Points, in no order, along strands that fork and pass close to each other.
Two points are linked if the straight distance between their rows is under 52.5. Some points are linked to none.
j614: [ -8   2  15  -5   3   6  21  -1 -11  13  -9  10   2  -1   2  -3   8   7
  10   0  -7   5   3   2  11  -4 -12  -4  -9  -4   2  -4  10  -7  13  -9
  -8  15  13  18  -2  11  18 -22   6  10   5]
j427: [ -7   2  -4   9   1  10   4 -13   9   2 -19  10 -13   9  23  17   7  11
  16  -1 -15  12 -16 -12  33  19 -13 -12   9  12 -11  -8  -5   9   5 -14
   6  27  25  -9 -13  23   5 -47  -3  16   9]
j395: [ 16 -19  -9   7   0  -4 -39  17   0  -4   3  -7  10 -14   4   2  -6  -6
  -3  -7   1  17  15 -27  15  13  18   9   4  -3  -5 -20   1   5 -17  -6
  20   6  20   3 -11   4 -22 -11  -7  18   5]
j426: [ -8 -24  15 -10   7 -13  -6   8 -20   9   0   9  23  20  13 -10  -2  11
 -10 -28   8  36   0  11  16  -4  -6   7 -11 -11  15 -12  -8 -27  22  -3
  -3  11  23   7  19   5  20  -2  21  -9  11]
j802: [ 22 -11 -10   0  -4 -10   1 -13 -19  13  -1  20   5   2  10   5 -19  -7
   0   3   6  14   9  -6 -18   6  23  10  17  13  -2 -12  -6  14  -4   2
  -4   4 -13  -5 -31 -28 -12  13   4  -1 -10]
j714: [ 16   1 -15   2  -7   6 -21   7  -4 -14  -6   1  -1 -12 -15  -9  -8   0
   8   8   3 -10  15 -19  -3  15  10   4  11 -13  -1   5   6  16 -20  -6
  23 -10  -4   0 -13  -5 -21  -4 -21  16 -16]
j243: [-12   1   9   5  13  13  36 -10  -4   4   9   6   2   0  22   6   6   4
  -9   3  26  -3 -12   8 -28 -14  19 -11   8   3  27  17  23   3   2  13
 -19  -6  -2   2  21 -12  17   9  19  -9  -1]
j4: [-10  28 -20  -7 -17  11  10 -15 -14 -14 -15  -1 -14  -3 -28 -17 -17   5
  11  16  13 -17  -6  -6 -27  10   1   1 -15 -12  -5  19  -5  27 -23   4
  10  -7 -35 -12 -11 -14   4   2 -19 -10 -17]
j96: [  8  -1  -6  -3 -25  -1 -31   2   1 -32   3   2   6  -6  -3   8  11   3
   3  -7 -26 -17  -3 -13  13  26  -6 -10   5  14 -15 -17   2  -5 -14  -5
  10  -4  15 -13   7   1 -41 -13 -18  -2   6]
j750: [-13   1  12 -10 -16   8  23   0   5  -7 -16   9  -3   1 -13   0  16  13
  10   6 -17 -17  -3  16   4 -17 -18 -22 -16  14  -3   0   3 -16  18 -14
 -10   2  13   8  16   2   4  -4  -6  -4  18]
j258: [  5 -16   1   0  -1   7  -9  28  10  -4  10 -22  14 -14 -19  -5  15 -16
 -14  -1   4 -16   8   2   9 -22 -10  -3 -10  -8   7  -5  -5 -38  -7  -1
   9 -15  -2   8  19  16 -19  22   9   8   9]
j979: [  9  12  -5  13  -1   9 -21  26  13 -12  12 -27 -15  -4 -20   2   5  -9
  -5   8  12 -18   9   0   3  -6 -15  14   1 -15 -14  -2  -3  -6 -14  10
  25 -16 -14   3   7   9  -5  10   2  12  -9]
j849: [ 14 -13   1 -13  16 -19 -32   2  -4  14   7   9  21   8   8  -3  -7 -29
 -15 -21  15  20   6 -18   2 -11  22  -5  11   9  11 -14  -8   1 -10   7
 -26   3   0   2 -17 -17  -6  11  12  -3  -5]
j690: [  6  26  -4  10 -23  20 -13   1   8 -32   0 -26 -30  -8 -39  -3   5  -4
   9  13   6 -32  -2   4  -1  -1 -16  -2 -11  -6 -23  11 -12   0  -7  -4
  19  -8 -10   1   8  10  -3   8 -11 -15 -13]
j326: [ -5 -27  14  -7   0 -22   4   1 -13   7   2  16  15  18  15  -3  -3  15
  -3 -18  -4  27   1  24  15  -5  -5   6 -16 -10   6  -2  -6 -24  29  -6
  -3  15  26  -3  21  -6  20   8  13 -25   4]
j838: [ 13  13 -14   6  -8   8 -19  10   2 -19  -3 -12 -11 -10 -25  -7  -1  -1
   8  11   6 -23  10 -11  -1  10   0   7   3 -18  -8  10  -2  12 -21   2
  28 -15 -11   3  -2  -1 -14   0 -21  10 -17]
j371: [  5  -3  -5  -2 -28   7 -23   7   8 -31   8 -10  -1  -9 -11   4  17  -1
  -6  -3 -18 -22  -1 -19  15  15 -11  -2   3   6 -16 -11   5 -15 -22   0
  14  -7  17  -1   9   7 -42 -15 -20  -3   9]
j184: [ -7  21   7  -2  25   4  -5  14  21  11  18 -28 -20   8   4  -4  -1  -8
 -12   0  18  18   2   3   4 -10 -14  18   8 -16  10   3   6   1   5  15
  -8 -15 -18   4  11  26  23  -1   5  23  -5]
j181: [-10  -3  -1  14  -1   0   4  -9  12  -1 -17  13  -7  12  23  19   4  15
  16  -3 -29   6 -26  -5  36  21 -15 -13   4  15 -14  -9  -9   3  10 -12
  10  23  24 -23 -10  19   5 -31   4   8  10]
j480: [  9  -2  -2 -17  19  -6  -2   4   5   3   4  -1   6   5   7  -7 -12 -26
 -15  -6  19  -3   7 -16  -9 -13  20  -9  15   4  12  12   4   3 -17  21
 -26 -16 -14  -6  -2 -16 -11  18   2   1 -12]
j604: [-13  15   3  -5   5  12  24   1 -11  -6   1   0  -5  -3  -9  -6  -7   4
  -6  15  15 -24  -5  -3 -30  -7   6   0  -9  -3  -1  18   3  12 -12  17
  -7 -14 -24  -2  -3 -18   2  14  -1  -9 -10]
j231: [ -5  -6   5  15 -14   0  37 -24 -17   6  -5  23  11   0  23  20   7  11
   7   4  -4  -1  -2  25 -28 -10  17  -8  -2   9  10   4  16   1  10   8
 -13  14  -6  -3  12 -17  22  15  23 -20 -10]
j885: [ -2  -5   2   9   6   3  28 -20  -7   3   0  17  16   1  26  14   7   4
  -5  -1  20   7  -8  16 -32 -13  28 -13  14  16  24   9  18   2  -1   7
 -21  -4  -7  -2  15 -17  14  25  27 -12  -5]
j452: [ -7  12  -4  -4 -20  24  30 -17   0   0 -25  14  -7   4  -1   9   2  22
  18  14 -13 -17  -8  -6 -15  -9 -10 -13  -6  28  -5  13  -8  16  11  -8
  -7  10  -6  -8  -5  -5  12  -9  -8  -9  17]
j783: [ 19 -10  -9   7  -9 -16  12 -22 -18  15   0  20   5  -1  14  18 -12  -4
   0   3  -1  13   7   8 -21   8  27  12  12  14  -4  -7  -8  11   5   4
  -2  14 -15  -4 -26 -30  -7  17   6 -14  -9]
j496: [-13  14  16  -5  23   8  24   2   9  13  21 -19 -20  11  10  -4   0   0
 -16   7  23   4  -7   4  -8 -12  -7   9   6 -16  22  21  13   0  11  16
 -17 -10  -8   6  18  12  29   0   6   2  -1]
j613: [ 12   0 -19   0 -10 -26 -10 -22   0  -7  -7  14  10  -4  -2   7  -4   3
  15  -3 -36   3 -10   2   1  28  10  -1  14  15 -14 -10 -12  12  12 -17
   1   6  -9 -28 -15  -5 -31   3 -17 -17   2]
j922: [ -7   1  11   2   9   7   6  22   8   8  16 -24  -1  -3 -11  -9  14  -8
 -14  -4   7  -6   1   8   5 -14 -18   8  -6 -18   9  -2   5 -36   5   2
   4  -9  -3   8  14  28   9   1  17  15   3]
j524: [  7 -11  -2  -5 -12 -20   9 -10  -7   3  -6  16   6  -2   8   8  -8   7
   9   2 -31   1   2  15  -3   2  10  -6  -4  19 -12  -2  -5  -1  17  -8
 -10   9  -1  -7  -1 -15 -13  19 -11 -28   8]
j390: [ -3 -14  16  -5  -8  -7  20  -2 -19   4  -1  15   9   5   9   1   3  10
   2   5 -13  -3   7  21  -5 -18  -1 -10 -14   7   6  -2   8 -13  15  -1
 -13   7  12   2  18 -17   6  13   4 -13   7]
j468: [ 27   4 -25  -8 -20 -12 -13 -32  -3  -6  -5  13  11  -5  -4   3 -15   7
  13   1 -17   7   3   1 -19  27  11   1  20   9  -7 -12  -7  16  -1 -26
   5  -5 -11 -21 -24 -20 -37   3 -29   1 -13]
j225: [  4  -9   0  21 -10 -15  31 -32 -11  12  -3  23  13  -4  21  26   6   4
   5   0  -1  12  -3  26 -29  -1  26   1   7  12   8   3   8   5   7  10
  -8  15 -13  -3  -4 -18  15  27  29 -23 -11]
j489: [ -6  20   3  10 -15  33   5  -3  24 -13  -2 -16 -32   0 -23   9  11   9
   6  13  -2 -28 -18  -4   9  -2 -27 -18  -5   6 -15  20 -15  -5  -3 -12
  14   9  14   1  -1  20   1 -26  -3  -2  11]
j294: [ -3  -1   6  -2  -5   0  12  -8  -3   9 -15  18   3  -2   9   6   4   7
  17   1 -19  13   0  -1  15  -3  -5  -3  -5   8  -6 -12   5   6  18 -13
  -7  19  14   7  -5   5  14 -18  -6   3   6]
j203: [  2  12 -20  -4   0   3  10 -10  -4  -9  -5  -7   6   8 -13 -13 -35  -5
  -8   5  27 -12  -5  -5 -27   9   6  -2   4 -13  -1  16  -8  25 -34  13
   4 -27 -37 -13 -11 -28 -12  19 -21   4 -24]
j207: [-10  -1  19  -6  24   2  16  10 -15  17   2  -6   6   9   6 -14   8   1
  -6 -17  14  21  -3  -4  13   3  -8  12   2 -17  20  -6  14 -18   7   5
  -8   8  12  18  -1  29  21 -21  22   9   5]
j26: [ 12  -9  -3  16  -3 -15  17 -25 -11  17   0  21   9  -1  22  24  -1  -4
  -2  -2   7  18  -2  16 -24   5  31   8  14  15  10  -5   0   9   1  12
  -6  15 -15  -3 -17 -25   9  23  24 -19 -12]
j74: [  7  -4  -5   6 -19  11 -15  15  17 -13  13 -21 -10 -12 -12   2  14  -7
 -10   2  -8 -18   9 -16  16   4 -12   8  -5  -7 -19  -6   5 -18 -17   1
  23  -3  16   8   9  17 -28 -16 -20   4   8]
j506: [ -2  17   0   6  14   5 -13  24  14  -6  12 -26 -11  -1 -18  -4   7  -8
  -9   8  13 -13   2   3  -1 -14 -14  12   2 -12  -5  -1  -2  -3  -6  12
   7 -22 -22   0   7  11   5  17   8  14  -7]
j657: [ -7  23   5   9   9  13   4   8  11   8   6 -14 -23  -3  -8   1   7  -4
   0   9   0  -8   3   0   7   2 -22   9 -10 -20 -10  12   3  -5  -2   2
  10   5  -4  17  -6  27  25 -28  10  23 -12]
j130: [  1   4 -19  11 -13  15 -15 -20   9  -3 -17  14 -13   4   8   4   4   6
  17   8 -13   7   2 -23   5  19   6  -2  21  10  -1  -5   4  33   1 -14
  15  21  16 -18 -27  11  -4 -42 -14  17  -2]
j318: [ 13 -26   4   3  10 -33 -22  -5  -5  22   5  13  19   8  12   6  -7  -5
 -10 -17  -1  23   2   8  10  -1  15   7  -1   3  -1 -10 -25   1  17  -3
   1  11   7   0 -14 -20  -2  21   6 -22  11]
j540: [ -5  -9  12 -12   9  -3  17  14  -3   5  19  -8   7   9   1 -14  11 -11
 -18  -7  18  -2  -8   7  -2 -25  -6  -8   3 -10  29   8  12 -31   1   7
 -23  -6   4  -1  31   0   4   7  16   0  10]
j300: [ -2  -7  -9   3  -5 -27 -10  -9   7  -2  -8  16   6  -4   4   8   2   4
  15  -7 -41   6 -15   3  14  19   8  -2   2  16 -18  -9  -9   8  18 -15
   0  11   4 -23  -7   1 -13   2  -8 -21   9]
j545: [ -2  -4   8   0   3   7   2  25   9  -2  16 -24   3  -6 -22  -7  17  -9
 -14  -1   6 -16   1  12   0 -27 -18   2  -7 -14   5   0   2 -39   3  -1
   4 -17  -6   5  19  18  -2  17  14   9   5]
j531: [ -1  -2  12  -3  13   1   9  17  -7   9   4  -1   8  -4  -4  -9   1  -4
  -7   4   7  -5   3 -11  -5 -15   3   1   2  -6  10   4   9  -3  -5   7
 -10  -8  -4   1  -1  -6  -1   8   8   9   1]
j238: [-14   0  19  -4  -9   6  39  -5 -19   3   2  15   3   6   5   0  10   9
   0   8   1 -18  -1  16 -16 -20  -6 -14 -12   2   9   8  13 -14  11   3
 -16   4   7   7  20 -14  17   0  11  -9   4]
j938: [ -4  10   6  -7  18   0   0  19  13   1  17 -23  -6   4 -10  -9   7 -10
 -17   5  16 -14  -3   1  -9 -26  -9   5   6 -10   7  10   0  -9  -3  14
 -13 -21 -19  -4  15   1   1  25   5   4  -1]
j81: [  0  22  -2  -1 -19  23   2   0   9 -23 -12 -11 -19 -11 -36  -3  10   5
  14  13  -2 -33  -8  -6  -7   0  -7 -14  -9   4 -12  15 -11   2  -3 -11
  12  -6  -5   4   5   4  -6  -2 -14  -9   0]
j537: [ 11   5  -6  12 -13  13 -19  21  15 -10  16 -26 -18  -7 -15   3   9 -11
  -8   7   3 -18  15 -10  11  -1 -15  19  -3 -15 -21  -2   2 -14 -15   5
  31  -7   2   9   5  15 -16  -5 -11   8  -3]
j521: [ -8 -18  12  -4   3  -4  -9  11  -4   4  -6  -1  15  -5  11  -5   5   8
  -2 -22  -5  25   5   7  26   5  -4   2 -19  -5  -1 -20   0 -23  11  -9
   7  12  28  20   9  17   8 -14   6   8  12]
j348: [ 10  -6 -12   5  -7 -14 -34  -4   1 -12  -1   8   6 -10   9   8   2   2
   7  -6 -27  11   1  -9  14  25  15   1   8  11 -15 -25  -1  13   1 -15
   8   9  18 -10 -11   3 -22 -13 -14   0   4]
j382: [ -1  10 -22   7 -19  25 -17 -18   8 -12 -17   6 -20   2  -3  -6   2   7
  14   7  -3 -10   5 -23  -2  22   3  -5  19   4   4  14   3  37 -10  -7
  25   9   8 -18 -23   7  -8 -39 -23  13  -7]
j272: [ -9  23   5   6  -7  25   8   0  18  -2  -1 -16 -33  -2 -23   8   9   2
   6  10  -3 -22  -9   6   5 -10 -29 -14 -14  -8 -16  21 -12 -10   3 -11
  10   9   4  12   0  25  18 -24   8   5  -1]
j772: [-19  10   9   6  10  18  37 -15  -5   9   8   8  -3  -5  19   5  -2   6
  -6   8  23  -1  -5   1 -26  -7  13   2   1  -3  14  17  23  18   1  19
 -17  -1  -7   3   1 -11  22  -6  14  -7  -8]
j473: [  2 -28   5   3   5 -17 -41  14   8   0   2  -7  28 -11  14  -1  -5   5
  -6 -25  -6  28   3   2  23   3   6   3 -13   6 -10 -23 -17 -16   9 -10
  11   4  23   9   6   2  -9   4   3   1  18]
j775: [-10  12   4  -3 -15  23  25  -6   7  -8 -21   7 -10   3 -14   4  13  19
  17  12 -13 -24 -15   2  -5 -11 -17 -24  -9  26  -5  10  -8   1  13 -14
  -5   3   4   0   5   1   3 -10  -6  -3  20]
j176: [-10  20  11 -10  20   6   5   7  16   7  23 -29 -24  12   6  -4   1  -8
 -18   5  21  11  -4   9  -5 -19 -14  13   7 -15  15  13   7  -4  11  14
 -16 -17 -15   4  23  18  26   9   3  10  -1]
j559: [ 13 -16  -6   0   2   2 -25  31  12  -5   6 -21  17 -16 -12  -2   8 -23
 -10  -7   6  -9  13 -15  15 -13  -4   1  -6  -3   5  -7  -7 -28 -20   3
  12 -11  -3   8  13  11 -27  17   5  13   5]
j573: [ -2  17   1   4 -20  27   2   0  16 -25 -12  -6 -18  -3 -26   4  16  12
  11   9  -8 -33 -19  -7   3   4 -15 -24   0  18 -11  10  -9   1  -2 -10
  11  -2   9  -5   4   9 -12 -17 -11  -5  12]
j305: [ -1 -14  10   0  -1   2  -6  15   1   1  -3  -3  13 -15   1  -4   7   1
  -1  -7  -8   9   6   0  20   0  -3  -2 -16  -2  -2 -18   5 -19   3  -9
   9   9  22  16   9  12  -3 -11   1  13  13]
j872: [ -8  -1  15  -1  17   5  12  15  -3  14   9 -17   0   0  -2 -13  13  -5
  -7 -12   8   7  -1   3  12   2 -13  13  -6 -17  12  -2  10 -32   5   2
   2   3   6  17   5  35  18 -16  23  18   2]
j817: [ 20  -2 -18  -6 -15 -17   1 -24  -7   0  -7  16   6  -6   2   9 -13   6
   9   3 -26   6   3   4 -13  17  15   3  12  15 -14  -7 -12  12  10 -16
  -4   5 -12 -14 -18 -17 -26  10 -21 -14   0]
j342: [ -7  21   4   4  -1  19   7   2  15   4  -1 -10 -25  -5 -12   5  10  -2
   9  10  -4 -16   0  -3   8  -1 -22  -5 -10 -11 -11  14  -1  -6   0  -6
  11  12   6  16  -3  23  16 -32   5  16  -3]
j138: [ 14  -4  -8   7   7  -9  13 -28  -2   7  -2  16  14   3  24  23  -4 -14
  -7  -7  18  15  -1  13 -31   7  37  -3  22  27  14  -1   0   7  -6   9
 -16   1 -21  -5 -14 -28   1  31  26  -9 -14]
j12: [  6  -3   4   4  -2   7  -8  15   5  -1  -1  -4   2 -17  -6  -1   9  -2
   2   2  -8  -2  10 -12  13   3   1  -1  -7  -5  -5  -9  10  -6  -5  -5
  12   6  16  14  -1  10  -8 -14  -5  16   8]
j588: [-21  21   9   1  21  12  24  -6   9   8  19 -16 -24   6   6   1 -10   2
 -15  20  23  -1  -5   6 -19  -9  -3  11  -8 -11  11  23   8  22   3  23
 -12 -14 -18   1   9   3  33   5   0  -7  -2]
j710: [-17  18  19  -3  23   9  28  -2  -3  16  11  -7 -13   4   3 -10   4   5
  -2   6  11  -1  -4   2  -1   3 -20  10  -2 -16  10  16  15  -8   8   6
 -14   0   0  19  -4  23  32 -22  19   9  -8]
j749: [ -6 -22  -3   2   4 -40  -2 -14   6  15   3  22   8  -8   5   4   2   2
   1 -14 -19  19 -13  10  12  16  16  10  -6  -2 -15   4 -20   5  26  -9
   3  16  10  -3 -18 -15  -8  11 -11 -43   9]
j170: [-12   2  15  -7  -5   8  26  -1  -4   5 -10   7  -3   0  -6  -4  13   7
   9   2 -11  -7   3  12   9 -12 -18 -14 -16   1   3   1   8 -16  16 -10
  -9  10  15  17  10  10  13 -15   2   5  11]
j528: [ 11 -14   9 -11  -1  -5  -4  13 -15   0  -3   6  17  -7  -3  -4  -6   2
  -2   5  -7  -7  10   2  -2 -11   3 -10  -5  10   3  -7   0 -12  -2  -5
  -9  -6   5   5   1 -14 -17  25   1  -1  10]
j619: [  1   6   0 -15  20  -6   0  12  12   0  11 -16  -1   6   0  -9   0 -19
 -16   0  19 -13   3  -8  -9 -20   5  -4  11  -4  11  16   2  -4 -13  21
 -22 -19 -20  -5  13  -7  -7  23  -1   1  -6]
j7: [-11  -3  13   5 -12   6  42 -16 -19   5  -1  19   8   7  19  10  11  12
   4   7   2 -10  -2  21 -23 -15   5 -12  -7   5  14   6  18  -5  11   7
 -15   9   4   1  22 -17  23   4  18 -15  -4]
j688: [  5  16 -15  17 -20   9 -37   4   4 -14  12 -24 -33  11 -15  -8   1  -5
   2  11  10 -15  18  -7   7  10 -17  22   5 -25 -19   3   0  16 -22  14
  39  -7  -5   1  -3   8   0 -13 -22  11 -12]
j495: [  7  -7 -11   4 -15 -17 -37  -2   2 -21   1   5  10  -6   7   7   6   2
   7 -12 -36  -6  -6  -7  20  30   2  -4   2  15 -20 -23  -4   2  -2 -10
   9   4  12 -21   4   1 -34  -8  -7  -8   6]
j627: [-10   6  11  -3  11   7  21   9  -7   4   6  -1   0  -3  -5  -7   1   1
  -9  13  11 -19  -3  -4 -20 -15   1   0  -3  -5   7  14  10   3  -4  14
 -12 -12 -11   1   2 -11   5   9   6  -2  -4]
j737: [ -6  19   8   7  21   6   1  19  14  10  13 -22 -14  -2  -4  -6   3  -4
  -7   4   9   2   1  -1   7  -1 -14  18   0 -20   2   2   9  -2  -1  10
   4  -7 -11   8  -2  23  21 -11  12  25  -9]
j969: [ 18 -17  -3 -12  11 -13 -36  15  -3   5  -1  -1  26  -2  -4  -8 -10 -26
  -6 -16   8  11  13 -22   9  -8  13  -4   6   5   8 -11  -9  -5 -16   0
 -13  -5   0   1 -12  -8 -16  16   7   9   2]
j491: [ -4   0  -5  13  -7   3   3  -9  11  -9 -18  15  -4  10   9  15   7  16
  17   4 -35  -7 -25  -3  22  18 -13 -14   7  23 -12  -7  -6   8  10 -10
   9  14  14 -27  -5  12  -2 -19   0   4  13]
j655: [-15 -10   8  -8  -1 -10  12  -5   6   1 -17  14   0   9  15   4   6  16
  16 -18 -24  21  -7  17  31   5 -16  -5 -15   6  -7  -6  -4 -15  26 -16
  -8  18  26   2  10  18  19 -13   2 -10   6]
j566: [-18  15   6   5  23  14  32 -15   9  12  14  -8 -17  -1  16   6 -13  -2
 -11  11  30   8  -4   2 -21  -6  13   7   1 -11  22  30  15  28   2  26
 -11  -7 -15   3   9  -3  28   0   3  -6  -4]
j621: [-17  23  -1   4  21   6  10   2   8   3  13 -16 -19   8  -7  -6 -13   2
  -9  21  20  -4  -5   4 -17  -7  -5  13  -5  -9   4  14   1  28  -7  21
  -8 -18 -27  -3   1   1  21   9  -6   1  -5]
j28: [ 22 -13 -15   2  -7  -1 -34   8  -5 -10   0   2   4 -12  -4  -3  -8  -3
   5   1  -2   4  17 -24   4  22  17   4  15  -4   0  -9   5  14 -20 -12
  20  -6  10   0 -17  -4 -29  -6 -18  17  -8]
j751: [  4 -18   0   0  -5 -28   7 -14  -4  14   0  19   5  -4  12  10  -7   3
   4  -4 -24  13  -3  16   3   2  14   2  -5   9 -10  -1  -9   1  22  -6
  -5  15   6  -6  -8 -16  -5  18  -8 -37   6]
j990: [  7   1 -13   6 -10   0 -20 -11   5  -8 -11  14  -4  -4   7   7   5   4
  15   2 -21  11   2 -16   8  20  12  -2  12  11  -9 -18   4  23   3 -15
   9  15  16 -10 -17   8 -10 -28 -16   8   2]
j164: [-12  -5  21  -8   4   2  30   9 -12   5  13  -4   2   7  -8 -13  12   2
 -12   2  10 -10  -6  15  -5 -15 -16  -2  -7 -14  18   8  15 -32  11   1
 -15  -4   9   8  21   4  13  -1  17   2   9]
j400: [-15  -5   4   3  -3  -2   7  -2  13  -5 -19  11  -7   8  19  12   9  14
  15 -14 -26   8 -20   8  37  12 -19 -16  -7  16 -11 -11  -6 -10  15 -13
   0  18  25  -7   7  22   7 -26   4   6  11]
j147: [ 20  -5 -18  -6  -8  -2  -4 -12 -16   7  -5  18   6  -1   0  -8 -29  -6
   0   5  11  10  10 -13 -23  13  19   8  21   5  -1  -5  -2  19 -12  -4
   1 -10 -17  -7 -34 -31 -19  10  -6  13 -18]
j942: [ -9 -24   8  -2   3 -16 -23   9   7  -1  -2  -1  20  -6  17  -5   1  14
  -1 -28 -13  29   0  14  26   5  -2   7 -21   1  -9 -18  -9 -23  20 -13
   8   7  29  10  13   8   5  -2   3  -3  12]
j988: [  8 -16   8  -7  -9 -11  10  -3 -18   5  -3  14  11   0  11   6  -7   8
   3   6 -17  -5   8  17  -9  -9   9  -9  -7  16  -2  -3   1 -10   9  -3
 -11   4   2  -1   5 -21  -9  24   1 -17   7]
j991: [-12 -19  12  -9   0 -17   6  -3  -3   5  -7  14   7   9  14  -3   1  17
   8 -19 -19  25   0  20  23   0 -10   3 -20  -2  -4  -7  -2 -18  30 -14
  -6  15  27   3  14   5  18  -3   1 -17   4]
j555: [ -2   4  -1   3  -2   5   6 -10   5   6 -19  15  -5  -1  12  11   6   6
  19   3 -17  13  -3 -10  20   8  -4  -8   2  10  -9 -11   2  11  12 -18
   1  22  19   4 -11  15  13 -34  -6  12   8]
j625: [ -3 -29   3   4  10 -39 -11  -8   6  22   4  16  16  -1  10   3  -1   5
 -10 -20  -7  24  -6  14  14   7  12  12  -8  -7  -9   4 -23  -1  29  -7
   6  14  16   2 -11 -18  -2  16  -3 -38   9]
j667: [  6  -2  -2   1  11   0  15 -23   0   3  -4  14  15   4  28  13   1 -13
  -8  -5  23  13  -5  10 -30  -8  37 -15  19  23  23   9  10   4  -6   9
 -24  -7 -13  -4   6 -20   5  28  26  -9 -10]
j76: [-13   3  21  -6  21   5  30  -1 -18  19   4   2   1  10  12  -8   5   5
  -1  -5  13  11  -2  -1   5   2 -11   7   4 -14  17   0  19  -9  10   7
 -17   8  11  17  -4  17  27 -23  20   3  -2]
j253: [ 13 -25  -3   3   2  -9 -46  17   4  -1   3  -8  25 -15   7   3  -8  -7
  -5 -17  -2  22  10 -16  21   5  14   3  -4   6  -3 -22 -13  -7  -8  -6
  13   3  21   8  -3   3 -21   1   1  11  14]
j917: [ -1  15 -21  -5  17  -2   0  -2   4  -4   1 -15  -7  16 -10 -11 -30 -10
  -6   6  27  -6   0  -4 -18   2   7   4  10  -9   5  12  -9  34 -28  23
  -3 -28 -40 -10  -3 -13  -8  18 -21   5 -15]
j855: [-14  -5  19 -11  -3   4  30   3 -13   3   0   5   3   6  -7 -12  15   7
  -1   0   0  -6   3  22   4 -13 -21  -6 -16  -8  12   1  11 -31  16  -6
 -11   3  17  15  21   9  14  -8  13   4  11]
j712: [-10  21 -10   6  23   1  -7   9  11   1  10 -18 -17  10 -10  -9 -13  -3
  -4  14  18   0   0   0  -9  -2  -3  16   5 -11   3   6   0  33 -13  20
  -1 -22 -31  -4  -1   4  12   5 -10  11  -6]
j262: [ -9 -17  15 -12  13  -9  -6  12 -17  12   4   2  23  14  10 -12   4  -2
 -14 -31  17  32  -4  -2  15 -10  -3   4  -2 -12  25 -14  -3 -24  10   4
 -12   9  16   8  14  11  15  -9  21   0  10]
j542: [ 25   2 -25 -10 -18  -2 -11 -24 -11  -3  -8  16   7  -6  -4  -2 -24   5
   9   5  -4   7  10  -5 -25  18  13   4  18   4  -6  -6  -1  19  -7 -21
   7  -7 -12 -11 -28 -26 -25   6 -24   9 -18]
j136: [ 13 -21   8  -6  10 -24 -30   2 -11  16   6  11  26  13  12   0  -8 -17
 -13 -22   8  22   5  -2   6 -13  14  -4   3   7   9 -14 -17  -5   5   3
 -14   7   6   0  -8 -19  -2  16  15 -12   8]
j204: [ -5  21 -19   3  20  -1 -18   4   5  -5   7 -24 -19  19 -15  -9 -21  -7
   0  12  25   0   0   7 -13   0  -4  11   9  -7   2  -1  -9  39 -23  21
   1 -28 -38  -3   2   1   5  15 -19  11  -8]
j602: [ -8  21 -12 -11 -18  19  19 -15 -15  -9 -19  12  -7  -8 -14  -6 -10   9
  11  12   5 -18   1 -11 -32   0   3  -2  -9   3  -8  18  -2  22 -10   2
  -3  -1 -24  -5 -12 -21   2  -2  -9  -9  -7]
j789: [ -4  26 -13  23 -11  11 -35   1   2 -13  10 -21 -35  13 -18  -6  -4  -4
   4  19  10 -12   8   4   3   9 -19  16  -3 -20 -17  -1  -4  27 -20  13
  28  -7 -14   0  -3  10  21 -15 -10  14 -17]
j538: [  7  -5   3   0   9   1  -7  19  -6   5  -4   1   8 -14  -8  -6  -2  -4
   1   4   1   3   9 -16   5  -4   6   5   2  -5   4  -7   9   2  -7  -2
   2  -1   3   6 -10  -1  -7   0   3  16   2]
j811: [ 14   5  -8 -13  -4   7   3   2 -14  -7  -9   8   9  -6 -14  -7 -20   1
   2   9   8 -14   6 -12 -22   4   7  -3   5  -2  -4   8  -3   7 -18   0
   2 -20 -19  -4 -13 -23 -21  16 -13   7 -16]
j644: [ -2  -2  -7   4 -10  -8  -1  -7  10  -7 -15  16   2   1   7  12   5  11
  17   0 -40   0 -17   1  15  12  -1  -9   5  21 -13 -11  -4  10  16 -15
  -1  11   7 -19  -2   7  -4  -8  -8  -8  12]
j510: [ 13 -10  -1 -18  16 -11 -17   1   2   6   7   5  14   7   9  -4 -10 -32
 -16 -14  16   7   8 -17  -4 -10  25 -11  15   9  14  -1   1  -1 -14  16
 -31  -6  -4  -1  -7 -18 -10  16   8  -4 -11]
j90: [ 14   9 -17  13 -15   4 -35   6   0 -20   8 -25 -21   4 -15  -7  -3  -6
   3   6  14 -19  18  -8   7  14 -10  17  10 -24 -10   6  -3  13 -27   9
  42 -15 -12  -1  -1   0 -14  -1 -28  11 -17]
j214: [ 18 -16  -9  -9   7  -8 -38  24   9   0   3 -15  25  -9  -9  -7  -1 -31
  -7 -17   7   0  16 -26  15  -9   5  -1   1   0   8  -7  -8 -17 -25   2
  -1  -9  -4   6   4   4 -23  17   5  16   0]
j842: [ -1 -16  11  -6  -2  -4  -2  14  -8   1  -3   4  16 -10   0  -6   4   7
   0  -1 -13   5   8  10  11 -10  -4  -6 -15   6   2 -13   4 -15   7 -10
  -3   2  16  10  10  -2  -5   9   0   4  14]
j725: [ -7  23 -18  -1  -3   5   8  -9 -14 -13  -7  -9  -6   2 -24 -17 -24   4
   2  15  20 -15  -7   0 -26   9   1   5  -8 -16  -4  15  -8  28 -30  11
  10 -17 -40 -11 -10 -16  -2  14 -20  -5 -21]

A fork is a point with three links. Follow the links from the first point to the second and name the forks in between, in order.
j872 / j12 => j849, j988, j305
j400 / j524 => j181, j26, j988
j772 / j627 => j26, j988, j305
j12 / j749 => j305, j988

A fork is a point with three links, a tip a point with one. Leave the first point through the second and follow the links. Name the first fork or tip that comes.
j988 / j390 => j26
j942 / j473 => j789
j537 / j74 => j382
j990 / j348 => j849
j588 / j496 => j690
j138 / j667 => j588
j789 / j688 => j305
j559 / j258 => j710

Follow the links from the first point to the second, and from the first to the third. Name the last point that the two ways share.
j184 / j204 / j225 => j588
j749 / j300 / j588 => j26
j326 / j164 / j542 => j181
j613 / j305 / j667 => j26
j214 / j231 / j506 => j849
j619 / j751 / j545 => j849
j7 / j749 / j305 => j988
j176 / j917 / j305 => j588

Name the points in between on the shortest way along the links from the first point to the second, in order.
j872 / j12 => j922, j545, j258, j559, j214, j969, j849, j136, j318, j625, j749, j751, j524, j988, j528, j842, j305
j74 / j749 => j537, j979, j506, j938, j619, j480, j510, j849, j136, j318, j625
j644 / j390 => j300, j613, j817, j468, j542, j147, j802, j783, j26, j225, j231, j7, j238
j988 / j838 => j528, j842, j305, j521, j942, j473, j253, j395, j28, j714
